A landscape with many valleys, sampled at points; each row gives a point and its height.
From any point a ball rolls to the lowest of the 5 points nearest to it. It stops when none of these is lower. Distance is the straight distance between rows; heights are no part of it.
q245 height 253: [ 21  -9 -31  24 -16   9  29  13 -24  13 -20  -7  23  21 -12 -36   2  33
  24 -14  20]
q464 height 164: [ 10  15 -19 -20   1 -22  -1 -15  -1  21  24 -24   8 -13   8 -29  45 -32
   5   2   3]
q856 height 244: [ 10  -8 -28  14  -5  17   6   2 -21  -3 -14 -12   7  15 -11 -18 -11  18
   2  -9   7]
q25 height 349: [ 13  25 -25  -5  -4 -19  20  -6 -12  21  19 -31  23   3  13 -26  41 -11
  15 -15   2]
q495 height 226: [-10  18  30  19   8  12 -24  20  13 -13 -10  15  29  -9   1  26 -36  21
  -6  19 -21]
q483 height 212: [ -3   8  16   6   9   7 -12   4  11 -21   1  19   5 -23  -1  27  -9  -4
  -8   4 -27]
q309 height 273: [ 22 -13 -17  40 -16  21  38  28 -24  11 -21  -7  23  18 -14 -19  -8  39
  33 -14  13]
q438 height 229: [ -6 -13 -10 -13  -1 -10 -10 -12  -4   3   1  -7 -11  -7   2 -19  15   8
   8 -10   6]
q843 height 394: [-10   2   5  12  -2  -2   8   1  -2   7  17 -21 -10  23  12   6   3  19
  10  -7   9]
q864 height 201: [-10  -8  11  -9  12   2 -12 -18   3 -19  -3  31 -20 -15  -7  16   4 -23
 -10 -19 -21]
q349 height 221: [ -2   8  21   9   1  17 -32  23  17 -14 -14  20  31 -13  -1  17 -37  16
  -5  16  -9]
q311 height 295: [  2  12  -2 -21   9 -30  -5 -21   5  36   9 -21  -5 -14   2 -12  43 -33
  -3  -2   3]
q872 height 141: [  7 -19  -5 -38   3 -27  -5 -32  -6  -7 -10  25 -14 -15  -3 -32  22 -28
 -12  -8 -14]
q923 height 506: [-32  23  25  12  12  -9  12 -21   7  34  27  -8 -29  23  -9  12  18  -1
  -6   2   5]
q493 height 136: [  6  -5 -25 -27  -9 -21  -7 -15   0  10  15 -12   7 -13   8 -36  36 -14
  14  -2  12]
q339 height 152: [ -5 -15  12 -33  19 -29 -13 -24   0  -3 -11  26 -35 -12 -12  -8  20 -27
  -2 -22  -1]
q959 height 177: [ 38 -30 -16 -14 -32   2 -10   0 -21 -10 -20   3  -4   0   4 -21 -30 -10
 -12  12  -6]
q990 height 388: [-18  10  15  22  -4   6  23  15   0  -3  23 -11  -3  34   7  21  -2  23
   9   0  11]
q387 height 194: [ 23 -11  -4  -9 -25   7 -14  11  -1 -24  -7  27  -1  -8  -4   1 -29 -17
 -10   7 -13]
q744 height 281: [  6   8   4  41   5  34   9  33  -1 -10 -12  -8  33   8  -4   9 -27  16
  -5   1  -4]
q486 height 314: [  9   0 -15  35  -4  26  28  31 -15  -3 -16 -12  19  18 -13   4 -15  25
  13 -15   5]
q910 height 339: [-26  30  14 -15  20 -35   9 -24   3  42  16 -17 -26   3  -5  -1  36  -9
 -12   9   7]
q666 height 330: [-28  15  30  26  11   7   8   2  26   3  31   0 -14  15   4  38   3   2
  -8  18  12]
q215 height 307: [ -4  -6  -5  14   7  21  13  13  -6 -11   0 -18   0  10   0   6 -10  21
   2  -7   4]
q618 height 166: [ 23 -16 -24   3 -19  12  -9  -7 -16  -7  -6   5  -4  -1  -6  -9 -22  -3
 -16   7 -11]
q133 height 368: [-17   6  12  24  -4  17  28  28  -2 -11  14 -15   5  29   6  22 -12  23
  11   2  11]
q250 height 288: [ 17  -9 -34  17 -12  16  13   2 -23   5 -23  -8  10  20  -5 -26  -5  17
   2  -8   6]
q895 height 189: [-11  -2   5  11  11  20   5  12   2 -15   2  -6   4 -11  -4  23 -14  16
  -7   1  -6]
q989 height 309: [ -3  -9 -22   6  -2  13   2   2 -15  -4  -6 -14   0   4  -2 -15   0  23
   7 -11   9]
q626 height 203: [ 14  11 -28   4 -19 -16  18  12 -18  14   3 -22  32  17   3 -26  21  24
  28 -15  18]
q452 height 283: [-27  13  19  30   7  17  20  27   7 -17   6  -4  18  22   5  31 -15  25
   4  23  10]
q841 height 80: [ 16  17 -26  -6 -11 -20  11  10 -10  15  11 -26  27  11   9 -30  33  10
  19 -12  16]
q609 height 219: [-11  -1  12   1  11  12   2   3   6 -14   2  11  -8 -20   0  31  -4   6
  -2   3 -15]
q664 height 245: [ -3   5  23   1  17  -5 -22  -7  14 -27  -6  36 -10 -15   0  23  -5 -26
 -17 -14 -29]
q879 height 147: [ 24  -7 -19  24 -15  32  -5  14  -5  -3 -12   2  12   3  -6  -8 -29  -2
 -10   2  -2]
q336 height 158: [ 12 -13 -34 -47 -14 -19   5 -18 -11  -2   3  -2   5 -19   7 -47  34 -24
  -1   8   2]
q473 height 313: [-21  20  34  -5   8 -16   2 -18  12  28  20   3 -38   8  -6  30   9 -10
  -8   3   7]
q591 height 205: [ 26 -15 -36   4 -24   9   1 -10 -25   1 -22 -12  10  13   4 -37 -13   3
 -11   6  -1]
q555 height 213: [ 30 -26 -22  -4 -31  17  -8  15 -10 -12 -17  12   4  -4   3  -9 -40 -14
 -13  17  -1]
q684 height 266: [ 11   2 -28   2 -10  -5   9  13 -15   4  -9 -17  18  17   0 -24   9  29
  21 -17  25]
q164 height 170: [ 20 -17  -7 -18 -20  -3 -13 -11 -16 -19   2  23 -13  -5  -1 -10 -19 -17
 -10   0 -20]
q103 height 270: [ 12 -10 -39  -5 -14   7   5 -11 -20  -1 -15 -11  11   9  -1 -36   4  14
  -6  -5   5]
q192 height 262: [-22   3  24   5   3   3  10  -5  19   3  23  -4 -23   7   9  30   0   1
   0   6   9]
q360 height 142: [  7 -20 -12 -20  -6  -6  -9 -25 -13  -4  -4   9 -11 -11  -6 -25   9   3
  -3   1 -11]
q142 height 306: [-26  12  29  23   0   3  17   0  21   5  33  -2 -13  23   7  28   1   5
  -3  11  11]
q322 height 335: [-20  13  22  23   0   7  23   2  12   5  29  -9 -10  31  11  23   1  11
   6   7   9]
q750 height 197: [  6 -13 -23  -2  -9  13  -5 -11 -23   0  -5  -6  -3  -1  -8 -17  -5  13
  -4   0  -1]
q537 height 148: [ 13 -18  -8 -42 -13 -24   1 -31 -14  -6 -13  18  -6 -18   4 -37  18 -20
 -15   2 -20]
q31 height 277: [-18   3  17  12   0   7  13   0  11   1  23 -14 -13  17  10  21  -2  12
   8   3  11]
q282 height 382: [-15  13  30   2   3  -8   3 -14  11  25  22  -9 -31  13   4  20   6  -3
  -3   5   9]
q58 height 422: [-22  21  24  39  11  26  21  37   4 -15  -9  -5  33  23  -3  22 -23  29
   0  22   2]
q681 height 223: [ 15   8 -32 -15 -12 -13   5  -1  -6   8   9 -20  23   4  10 -32  29   4
  15  -9  17]
q212 height 327: [ -8 -12  -6  -2   1  11   5   2  -7  -5   4 -16  -5   6   3   0  -3  22
   8 -10  10]
q817 height 176: [  0  13  14  16   8  17 -13  14   7 -18  -4   6  16 -17  -3  27 -20  11
  -8  10 -20]
q991 height 292: [ 10 -10  -7  43 -12  24  41  40 -20   5 -19  -9  24  18 -12   2 -15  33
  31 -11  13]
q211 height 139: [ -1 -10  -7 -21  -1 -25 -14 -17   7  11   7  -4  -8 -15   0 -23  31  -9
  10  -4  10]
q327 height 153: [ 13 -19 -19 -54  -8 -27  10 -31 -11  -6  -8  14   2 -21   4 -42  31 -34
  -8   2 -13]
q957 height 284: [ 25 -17 -16  12 -24  33  -5  27  12 -13 -24  15  19  -3   4 -10 -41  -9
  -6  17   7]
q372 height 334: [-39  25  36  43  19  21   8  26  17 -15   2   6  28  29   3  22 -20  32
   4  31   5]
q404 height 356: [-27  27  24 -15  14 -35   2 -25   4  41  20  -6 -31  10 -13  13  23  -9
 -12   8   1]
q414 height 275: [ 14  15 -28 -17   7 -22   7 -18  -6  29  25 -27   7 -13   8 -22  51 -39
   2  -5   2]
q163 height 248: [-18  15  21  -7   5 -22  -1 -17   7  34  16 -12 -30   9   5  11  18  -9
  -3   0   3]
q597 height 181: [ 12  -7 -24  19  -9  25  -3   1 -17  -7  -8  -7   7   5 -13  -6 -21   5
  -6  -2  -1]
q810 height 190: [-22  12  24  13  17  14   6  14  14 -17   0   4  10  -6   8  33 -11  15
 -11  24 -11]
q746 height 235: [ -5  11  32   1  23  -4 -28  -4  20 -30  -8  33  -2 -15   6  31  -6 -22
 -16  -6 -28]
q980 height 469: [ -1  18   2   2  -7 -18  10  -1  -6  15  17 -28   4  19  18 -16  19  18
  16 -11   7]
q942 height 325: [ 28  -7 -24  42 -18  39  19  15  -9  -2 -20  -4  21  22  -5 -17 -28  11
   8  -5  -3]
q368 height 200: [-20  13  32   6  21   3  -5   5  17 -19  -7  21   0 -22   7  36  -9   7
  -9  10 -22]
q376 height 145: [  5 -11 -10 -41   2 -41  -9 -21   6  10   6  12  -5 -21  -3 -26  38 -35
   5  -2   8]
q678 height 369: [ -3  -4 -13  -4   2  -8  -3  -3  -5   2  11 -21  -7   5   6 -11  10  18
  15 -13  12]
q803 height 222: [ -9  23   6 -21  14 -35  -1 -23   6  38   9 -23 -12 -10   7 -10  38 -22
  -6   2   6]
q287 height 208: [-17   2  24   0  17   8   7   4  14 -14   3   9  -8 -20   6  37  -4   5
  -4   9 -11]
q220 height 236: [-19  -3  18   5   7  11  11   4  12  -1  19  -6 -15   7  11  26  -7  11
   5   3   6]
q785 height 232: [ 11  -8 -27   7  -5  18   0  -5 -22  -2 -11 -10   3   8  -8 -15 -12  13
  -4  -4  -2]
q613 height 272: [-20  14  33   3   4 -13   4 -12  25  16  25   7 -33   5  -6  42   5  -8
  -7   8  11]
q638 height 354: [-10   3  19  -9   1 -19  -5 -14   9  27  14 -15 -26   2   9   5  17  -6
   4  -4   7]
q892 height 386: [ -8   3   5  29  -8  14  32  34  -8  -8   0 -15  14  30  -1  17 -10  23
  18   0  14]
q915 height 293: [  6  15 -18  -4  -5 -19   1  -3  -6  17  19 -32  16  13  16 -23  28   8
  18 -10   9]
q74 height 290: [ 17  -3 -13  40  -4  38  12  23  -5  -5 -15  -7  27  15 -12   0 -20  13
   1  -9  -1]
q596 height 154: [ -3 -16   2 -29  10 -21 -11 -27  -1  -7  -9  25 -27 -12  -9 -11  16 -19
  -1 -16 -11]
q502 height 146: [ 12  -7 -26 -37  -7 -30  -4 -17   2  10  15  -4   4 -21  10 -33  41 -41
   2   3  10]
q702 height 204: [ -3  14  29   9  13   3 -25   9  16 -19  -7  26  13 -20   0  31 -16   4
  -5  10 -26]
q95 height 312: [ -2  -1  -2  29  -6  14  34  38 -14  -3  -4 -10  11  25  -2  16 -12  31
  24  -8  17]
q223 height 173: [ 15   2  -7  28  -7  32 -14  24  11 -10 -13   8  33  -6  -7   7 -32   7
  -8  16  -1]
q421 height 230: [ 28 -13 -33  17 -24  20  -1   1 -24   1 -23  -6   8  12  -1 -32 -23   3
  -7   5  -3]
q708 height 140: [  5 -13 -18 -35  -3 -26  -6 -23   0   7   6   5   1 -21   6 -35  34 -26
   3   3   5]
q110 height 333: [  4  -5 -30  -2  -4   2   3   0 -14   1  -9 -18  11  12   0 -25   5  22
   9 -11  15]
q209 height 163: [  9 -15 -14  -8  -9   5  -6 -18 -19  -6  -1   7 -12  -9  -6 -20  -3   4
 -11   2 -10]
q713 height 135: [-24  -3  28 -31  28 -26 -15 -15  10  -9  -5  22 -41  -3 -11  30  13 -35
 -12 -26   3]
q241 height 393: [-34  32  31 -19  12 -33  -7 -27   5  34  25   5 -43  11 -27  33  19  -8
 -21   5   3]
q522 height 156: [ 16 -15 -23 -19 -23  -1  -5 -21 -25  -2 -13  -1   0  -3  -2 -34   0   3
 -13   5 -10]
q828 height 350: [-28  19  32  28   8   5   9 -13  22  18  36   3 -18  19  -7  36   7   2
 -10   9  11]
q320 height 168: [ -2 -14   7 -41  11 -34 -12 -32  -2 -10 -12  30 -26  -8 -10 -24  23 -31
 -12 -15  -5]
q897 height 202: [-12 -12  13 -17  14  -2  -5 -11   6  -4   0  10 -28 -15  -6  19   6  -5
   6 -13  -7]
q397 height 450: [ -8  -1  12  -3  -1 -12   1  -9   6  17  20 -18 -22   8  14   6  10   5
  11  -2   9]
q737 height 162: [  2 -11 -21 -30  -8 -17  -8 -18  -4   1   5  -3   5 -17   4 -39  30  -7
   6   2   5]
q459 height 143: [-22   3  33 -15  20 -20  -1  -7  16  -7  -4  26 -35 -11  -1  43   8 -24
  -6 -11   1]
q515 height 250: [  9  -1 -39 -14 -13  -8   3  -1 -11   0   1 -18  20   2   6 -43  23   8
   8  -5  20]
q965 height 185: [ -9   5   8  20  11  24   2  11   5 -18   1  -7  12 -10  -4  28 -11  16
  -8   7 -13]
q381 height 113: [  0   6  -9 -10  -2 -20 -11  -5   2  21  17 -23   5   4  17 -19  25   3
  11 -10   6]
q176 height 263: [ 38 -19 -32  29 -31  39   6  17  -3  -1 -25  -3  17  19  11 -26 -33  -5
   1   6   3]
q667 height 404: [-43  33  19 -16  25 -33   5 -28   8  40  20  -4 -34  12 -21   8  29  -5
 -16  15  13]
q698 height 255: [-13   4  28  -9  25 -10 -16 -17  15 -26 -10  34 -25 -16  -3  31   6 -41
 -19 -20 -20]
q812 height 183: [  4   7  14   5   3   6 -28  13  12 -27  -4  30  14 -17   0  24 -21  -4
 -10   5 -24]
q334 height 82: [ 15  -9  -4  -3 -15  18 -15  25  11 -27 -17  33  22 -12  -3   2 -38 -11
  -6  23  -1]
q914 height 291: [  1  -5  -8  19  -3  15  26  27 -14  -5  -5 -15   8  24  -2   4  -8  29
  20 -12  16]
q598 height 198: [-25   2  27   8  17  12  13   7  22 -11   9   4  -5  -1   9  37  -4  11
  -1  20  -3]
q526 height 228: [  8  -4 -18  24  -1  30   6   9 -13  -7  -7  -6  10   5 -10   3 -17  15
  -5  -9  -3]
q966 height 243: [-12 -11   8  -4  11   8   3  -1   0  -3   5  -2 -16  -8   2  19  -2   8
   8  -4   0]
q224 height 121: [-14  10  29 -26   6 -41 -13 -18   8  26   9   5 -42  -3  -9  24  16 -23
  -6  -7   6]
q347 height 211: [-27   4  22  17  10  12  15  14  20 -13  19  -1   0   7  10  33  -9  16
   2  16   6]
q323 height 174: [  8 -13 -40 -32 -15  -8   4 -15  -8   1   2 -13  12  -6  10 -42  29 -10
   3   4  10]
q677 height 216: [-11  20  38  22  14  15 -16  23  14  -6 -11   3  36  -1   3  26 -38  29
  -8  22 -17]
q930 height 167: [ 15   1 -25 -31   1 -31  -9 -19   5  23  25 -12   3 -19   6 -27  46 -43
   6   1   7]
q313 height 182: [ 26 -20 -11  -1 -23  18  -9  22  -1 -18 -18  24  10 -10   0  -5 -38 -13
  -6  15  -4]
q86 height 267: [ 11  -7 -10  28  -9  12  31  29 -19   1 -10 -14  12  22  -8  -2  -9  33
  26 -13  19]
q769 height 199: [ 42 -36 -26  -1 -30  21   0  13 -15  -7 -31   1   0   6   5 -28 -39 -13
  -2  10   3]
q443 height 161: [ 11 -16 -33 -25 -17  -4   4 -18 -23  -5 -13  -8   9  -6   4 -44   8   0
 -12  10  -3]
q941 height 279: [  2  -1  10  -1  -5  11 -32  25  17 -24 -21  41  30 -14  -1   9 -37   6
  -1  16  -7]
q384 height 398: [  1  24 -18 -17  20 -22  22 -14  -6  31  17 -31   4  -9   7 -15  53 -30
  -2  -3   7]
q896 height 165: [ -2   9  12  23   6  26 -13  21   9 -12  -5  -3  30 -10  -1  22 -27  14
 -10  14 -11]
q445 height 187: [  0   8  23  28   6  23 -25  26  18  -8 -16   3  37  -4  -2  18 -42  22
  -4  21  -9]
q126 height 240: [-26  12  35  -1  11 -10   6  -5  25   5  17  17 -28  -2   1  43   1 -12
  -6   6   6]
q218 height 149: [ 15 -19 -11 -21 -12 -13 -12 -23 -17 -12  -6  19 -16  -7  -2 -28   4  -8
 -10  -2 -19]
q253 height 378: [ -1  -8 -12   4  -1   3   7   8 -11   1   4 -19   2  14   2  -9   0  26
  16 -14  14]
q442 height 246: [-19  22  32  35  18  22   5  29   9  -9 -13  -6  40  13   1  22 -32  31
  -7  24  -7]
q183 height 184: [  6   8   3  28   4  30  -4  25   5 -10  -8  -4  27  -1  -6  15 -29  10
  -9   6 -11]
q375 height 310: [ -4  26  -4 -17  14 -28   9 -18  -4  37  14 -26  -2  -7   7 -12  41 -24
  -2  -2   7]
q267 height 249: [  9  -5   6  14  -6  23 -27  28  21 -15 -18  21  34 -11  -3   3 -42   9
  -4  19   0]
q358 height 179: [ -8  -9  17 -16  20  -9  -3 -13   5 -15  -5  24 -32 -17  -8  21  10 -19
  -6 -20 -13]
q987 height 206: [ -2  18  21  34  10  26 -11  31   8  -8 -15  -4  40   2  -3  18 -33  24
  -6  17 -10]
q369 height 242: [ -5   2  20   1   3  10 -37  21  19 -23 -23  39  29 -14  -1  14 -44  19
   1  16  -9]
q503 height 458: [-35  27  27   3  20 -18   8 -24   7  34  29  -2 -36  16 -26  24  21  -4
 -15   6   9]
q648 height 377: [ 16  20 -35 -18  16 -14  23 -15 -13  31  26 -30   6  -7   8 -24  55 -39
  12  -9   3]
q652 height 209: [  1  10  19   3   4   1 -25   6  13 -33  -2  34   9 -17   1  26 -16 -14
  -9   0 -27]
q645 height 285: [ 26  -5 -15  35 -19  42  -5  28  14 -13 -19   6  30   5  -1 -10 -36  -2
  -2   7   3]
q205 height 218: [ 28 -17 -28  25 -25  36   0  20   0  -9 -21  -2  22  10   3 -17 -36  -2
  -2   9   2]
q541 height 280: [ 13 -10 -23  28 -12  20  28  19 -21   6 -19  -8  19  19 -10 -16  -9  31
  19 -18  10]
q63 height 271: [-15   2  27 -17   7 -17  -5  -9  16  12  10  10 -40  -1   0  33   3 -12
   2  -3   5]
q869 height 286: [ -1 -13  -9   4   3  16  -1  -1  -8 -10   5  -6  -7  -6 -10   6  -9  12
   0  -3  -7]
q544 height 224: [ -1  -3  11   2   6  11 -10  -4   3 -22   5  17  -5 -22  -4  23  -9  -6
 -10  -2 -23]
q692 height 348: [-25  21  33  14   5  -4   4 -21  17  24  30   0 -31  19  -5  25   6  -3
 -10   5  10]
q165 height 144: [  2 -18  -1 -21   2 -11  -8 -27 -10  -9  -3  23 -23 -13  -7 -12  10 -15
  -5 -11 -16]
q845 height 195: [ -9  -6  11  -6  10   4  -6  -9   4 -14  -1  16 -19 -21  -7  19   1  -9
  -2  -6 -16]
q303 height 133: [  1 -22  -7 -27  -4 -18  -4 -28 -10  -4  -6  18 -19 -18  -7 -24  18 -10
  -2  -3  -8]
q419 height 268: [ 35 -33 -23  13 -29  40   7  24   2 -11 -35   4  13   0  15 -26 -42 -11
   3  15  -3]
q506 height 160: [  7   2   6  10  -4  15 -25  14   7 -18   1  22  20 -20  -7  21 -23  -1
  -8  10 -18]
q723 height 432: [ -3  17   2  -9   5 -25   2 -17   0  31  13 -29  -6   2  13 -14  33  -9
   4  -8   3]
q290 height 122: [  0 -10   0 -41   7 -44 -15 -23   5   8  -1  14 -17 -14  -6 -23  36 -30
   2  -8   7]
q127 height 278: [-13  -7   2   5   2  13   8   6   3  -9  10 -17  -4   2   4  15  -6  19
   3  -2   6]
q530 height 207: [-32  15  33  25  11  12  14  16  27 -15  18   8   6  12   9  35 -10  26
  -2  33  10]
q741 height 241: [ 17  -2 -28  10 -19  -5  21  17 -21  13  -6 -15  29  18  -2 -32  10  31
  25 -14  26]
q538 height 328: [-10  -4  -3  10   0   8  15  11 -10  -6   9 -19  -2  20  10  10  -7  25
  15  -8  13]
q825 height 94: [ -4   0  17 -33   5 -42 -19 -13   9  21   6  -1 -27 -12  -1  -3  30 -24
   3 -12   6]
q314 height 251: [ 14  -3 -12  24 -16   1  25  23 -22  11  -8 -16  20  26  -4 -16   1  36
  30 -12  21]
q157 height 169: [ 23 -20 -20 -10 -28   1 -11 -14 -21  -6 -10   2  -2   0  -2 -24 -17  -7
 -12   9  -9]
q601 height 171: [  9  10 -30 -16  -7 -17   1 -12   0  20  24 -24  12  -5  14 -31  41 -25
  10  -7   8]
q782 height 329: [ -8  -9  -4  -9   4  -4  -5  -7   2   5  13 -15 -15  -3  10  -4  11  12
   9 -10  10]
q936 height 233: [ 20  -9 -10  24 -15  34  -9  29  12 -11 -20  12  30  -2  -2  -1 -38   1
  -3  16   4]
q219 height 379: [-12   3  14   2   0  -5   8  -9  12  16  22 -17 -21  13  12  16   2   9
   8  -1   7]
q449 height 155: [-10  -6  17 -25  29 -15 -14 -20   5 -16  -8  28 -33  -9 -11  16  10 -34
 -17 -29  -7]
q614 height 425: [-34  33  14  -6  23 -31  11 -25   5  40  19 -11 -27  13 -17   0  34  -3
  -7  13  14]
q434 height 119: [ -8  17  20 -25  10 -40 -10 -21   3  33   7 -12 -27  -6  -7   8  24 -19
  -5  -1   5]
q995 height 159: [-11 -11  13 -25  14 -21 -12 -21   3  -4  -7  20 -35 -13 -10   5  16 -26
   0 -20  -2]
q504 height 326: [-11  -5  23  -8   2  -6   0  -7  11  13  14  -7 -27  -2   8  21   2   3
   8   0   8]
q627 height 210: [-25  21  31  26  21  21   4  20  10 -12  -7  -1  27   5   2  24 -25  28
  -8  32 -15]
q355 height 289: [ 28 -11 -32  36 -20  30  15   7 -16   5 -22  -4  15  21  -5 -25 -17  14
   9  -7   1]
q326 height 331: [  6   9  -8   3  -7 -13   7  11 -13  11  11 -25  12  21   8 -15   7  25
  18 -15  10]
q954 height 258: [ 13  -9  -7   9 -15  26 -17  28  17 -18 -23  26  30 -13  -4  -5 -41  -2
  -5  20   1]
q699 height 374: [ 20  21 -35 -15   4 -12  17 -11 -15  22  24 -31  11  -6  13 -24  48 -33
  14 -10   1]
q216 height 485: [ -6  -3  -2   0   2 -10   2   0  -2  11  13 -22  -4  13  15  -8   8  20
  12  -9  10]
q401 height 332: [ 24 -29 -15   3 -23  41   6  32  11 -17 -42  16  27 -15   6 -19 -47  -8
  -4  21  -4]
q478 height 227: [ -5   1  19  -2  11   5  -8  -7   5 -21  -1  23 -12 -21  -4  29  -3 -12
  -9  -9 -23]
q160 height 247: [ 21  15 -38 -16  -9 -13   8  -3  -5  11  21 -25  24   4  12 -31  38 -15
  18 -10   9]
q189 height 217: [-24   5  28   3  17   0  10   0  25  -7   2  19 -19 -14   7  42   2  -4
  -6  12  -3]
q894 height 234: [ 34 -35 -24  -3 -22  27   4  24  -2 -13 -38   3   7  -6  10 -23 -44 -14
   2  13   1]
q528 height 175: [ 29 -17 -32  -7 -28   3  -6 -13 -31   1 -21 -10   4   6   4 -33 -17  -1
 -16   8  -7]
q319 height 191: [ 14   3 -37 -28  -9 -16   2 -12  -3  11  23 -10   9 -12   9 -38  39 -32
  10   4   7]
q847 height 225: [ -8   6   5  28  12  27  12  30   1 -11  -5 -13  20   3  -5  22 -21  23
 -12   5  -3]
q736 height 265: [ -8   2   1  24   6  24  18  24  -5 -15  -6 -15  11  12   1  17 -17  22
   1  -7   3]
q771 height 192: [  6  -5   2   4  -2  14 -13   2  -4 -19   0  15  -3 -21  -4  20 -13  -1
  -8  -2 -19]
q813 height 424: [-20  33  -2 -18  23 -34  25 -16   1  36  12 -25 -11   4   1  -8  44 -18
  -2  13  17]
q685 height 157: [-19  -6  22 -35  34 -24 -22 -23   4 -15 -12  25 -41  -8 -18  16  11 -42
 -22 -29   0]
q615 height 79: [ 21 -10 -13   9 -18  24 -13  14  -2 -13  -6  11  11  -9  -8   6 -32  -2
 -11  12  -8]
q494 height 237: [  8  -5   4  -3  -2   6 -13  -8  -3 -24   2  26  -6 -13  -9  13 -13 -15
 -12  -5 -27]
q926 height 125: [  2 -13  -5 -33   0 -28  -9 -28   0   2   0  13 -13 -18  -7 -28  28 -17
   2  -8   1]
q852 height 274: [  6  -3 -21  14  -4   7  15  18 -19   3 -12 -13  11  24  -6 -15  -1  30
  23 -15  17]
q749 height 172: [ -3 -11   3 -11   4  -2  -7 -15  -6 -12   1  19 -23 -15 -11  11   6 -12
  -3 -14 -19]
q718 height 124: [-24   7  32 -29  14 -31 -11 -15  10   3   0  17 -48   0  -7  40   9 -30
 -12 -15   9]
q695 height 214: [ -5  14  36  24   9  16 -31  20  18  -6 -15   6  33   1   0  21 -50  33
   1  14 -12]
q768 height 61: [ 10   0 -17 -23  -3 -27  -6 -16   2  17  23 -18   4 -16   9 -26  42 -28
   5  -4  13]
q141 height 178: [ 18 -12  -9  -4 -10   9  -9 -11 -10 -11  -3  13 -12  -7  -8  -1 -11  -5
  -8  -4 -21]
q944 height 598: [-15  21  21  15   1  -8  14 -13   6  22  23 -17 -16  28  11   1  11   7
   4   0   5]
q669 height 269: [  8   5 -21  -1 -10 -15   1   6  -9  10   6 -23  15  13  10 -20  21  20
  16 -16  17]
q501 height 698: [-11  19  12   3   3 -20  11 -14  -2  33  15 -26 -12  18  13 -12  26   4
   2  -4   5]
q37 height 299: [ -1 -10 -19 -13  -5  -8  -9 -10  -7   2   3 -11   3   1   5 -28  17  11
  11 -10  14]
q799 height 311: [-10  -5  18 -12   8 -22  -5 -14  14  19  14  -4 -32  -1   6  13  10  -5
   6  -9   6]
q509 height 130: [  9   3  -2  19  -9  21 -17  20   7 -14  -1  10  22 -12 -10  17 -28   4
 -12  12  -9]
q956 height 239: [ 16   1 -11  37  -9  38   2  24   5  -8 -14  -3  30   4  -7   3 -29   9
 -10  -1  -2]
q561 height 180: [ -7 -13  11 -23  17 -17 -15 -27   0 -16 -12  34 -33  -9 -11   0  10 -31
 -12 -27 -13]
q117 height 308: [ -1  -5 -14   4   5  19   4  -2 -14  -8   0 -10  -4  -4  -5   0  -8  16
   2  -8   1]
q70 height 282: [ 30 -11 -25  45 -21  27  35  14 -21  13 -24  -4  24  16 -11 -25 -11  31
  25 -13   2]
q858 height 150: [ 16 -17 -26 -42 -18 -15   3 -26 -18  -5  -8   1   7 -12   8 -42  16 -18
 -13   8 -13]
q50 height 231: [-10  10  35  11   8   7 -43  21  21 -12 -18  27  28  -7   4  24 -50  26
   5  14  -9]
q866 height 193: [-30  14  35  17  21  14   1  14  18 -15  -1   9   7  -6   9  33 -14  25
  -8  30  -9]
q240 height 134: [-12 -11  14 -36  23 -34 -18 -25   5  -3  -9  24 -37  -5 -15  -2  22 -32
 -10 -24   5]
q720 height 264: [ -6 -17  -3 -16   5  -7  -8 -14  -3   2   3   0 -18 -15   1  -9  12   4
   8  -7  -2]
q238 height 287: [ 20   5 -38 -28  -1 -19   5 -16  -6  22  27 -19   4 -14  10 -28  46 -46
   8  -4   4]
q762 height 215: [ -4  14  30   3   8   2 -41  15  24 -31 -12  37  22 -10   7  24 -32   6
  -1   8 -20]
q621 height 196: [-19  14  29   9  24   7   0   7  18 -16  -1  13   8 -20   5  32 -10   8
 -10  18 -23]
q361 height 317: [-21   0  11  20   5  17  23  21  -2 -11   8 -13   4  16   6  22 -13  24
   4   5   7]
q409 height 111: [-12   2  22 -38  14 -41 -21 -17   7   9  -2  14 -39  -4 -12  15  17 -28
  -1 -19  10]
q371 height 238: [ 37 -20 -30  16 -29  29   0  14  -7  -3 -25  -2   5   7   5 -23 -38  -8
  -5   8   3]
q594 height 380: [ -3   0   1  35   0  26  34  36 -10  -7 -15 -11  19  20  -5  13 -18  27
  12  -5  10]
q832 height 276: [  8   1 -14  12 -11  -9  16  16 -17   8   0 -21  10  25   2 -14   4  34
  26 -16  21]
q180 height 151: [ 32 -22 -15 -34 -26 -20  -5 -21 -30  -6 -15   4   1 -13   7 -37  -2 -15
 -17   7 -19]
q2 height 220: [-15  15  37   3  25  -4 -14  -4  22 -20  -8  27  -3 -21   3  36  -1 -13
 -11   3 -29]
q905 height 126: [ 19 -10 -18   6 -11  22  -6   4  -8 -12   0   3   3  -5  -9  -1 -22  -1
  -9   4 -10]
q448 height 132: [ -8  12  26 -22  10 -35  -8 -20   9  26  10  -4 -34   3  -6  18  16 -19
  -5  -3   6]
q838 height 112: [ -6 -13   5 -30   7 -31 -13 -19   2   8   1   7 -21 -15  -5  -9  24 -16
  10 -11   3]

For each start below, name the point where the ball stops.
q528: q825
q397: q825
q845: q825
q914: q841
q95: q841
q594: q615
q598: q615
q486: q841
q991: q841
q990: q615
q443: q825
q287: q615

For each start below, name every point that the ball comes to, in order.
q180: q537 q303 q926 q838 q825
q70: q245 q741 q626 q841
q421: q528 q522 q360 q303 q926 q838 q825
q750: q209 q360 q303 q926 q838 q825
q309: q245 q741 q626 q841
q541: q245 q741 q626 q841
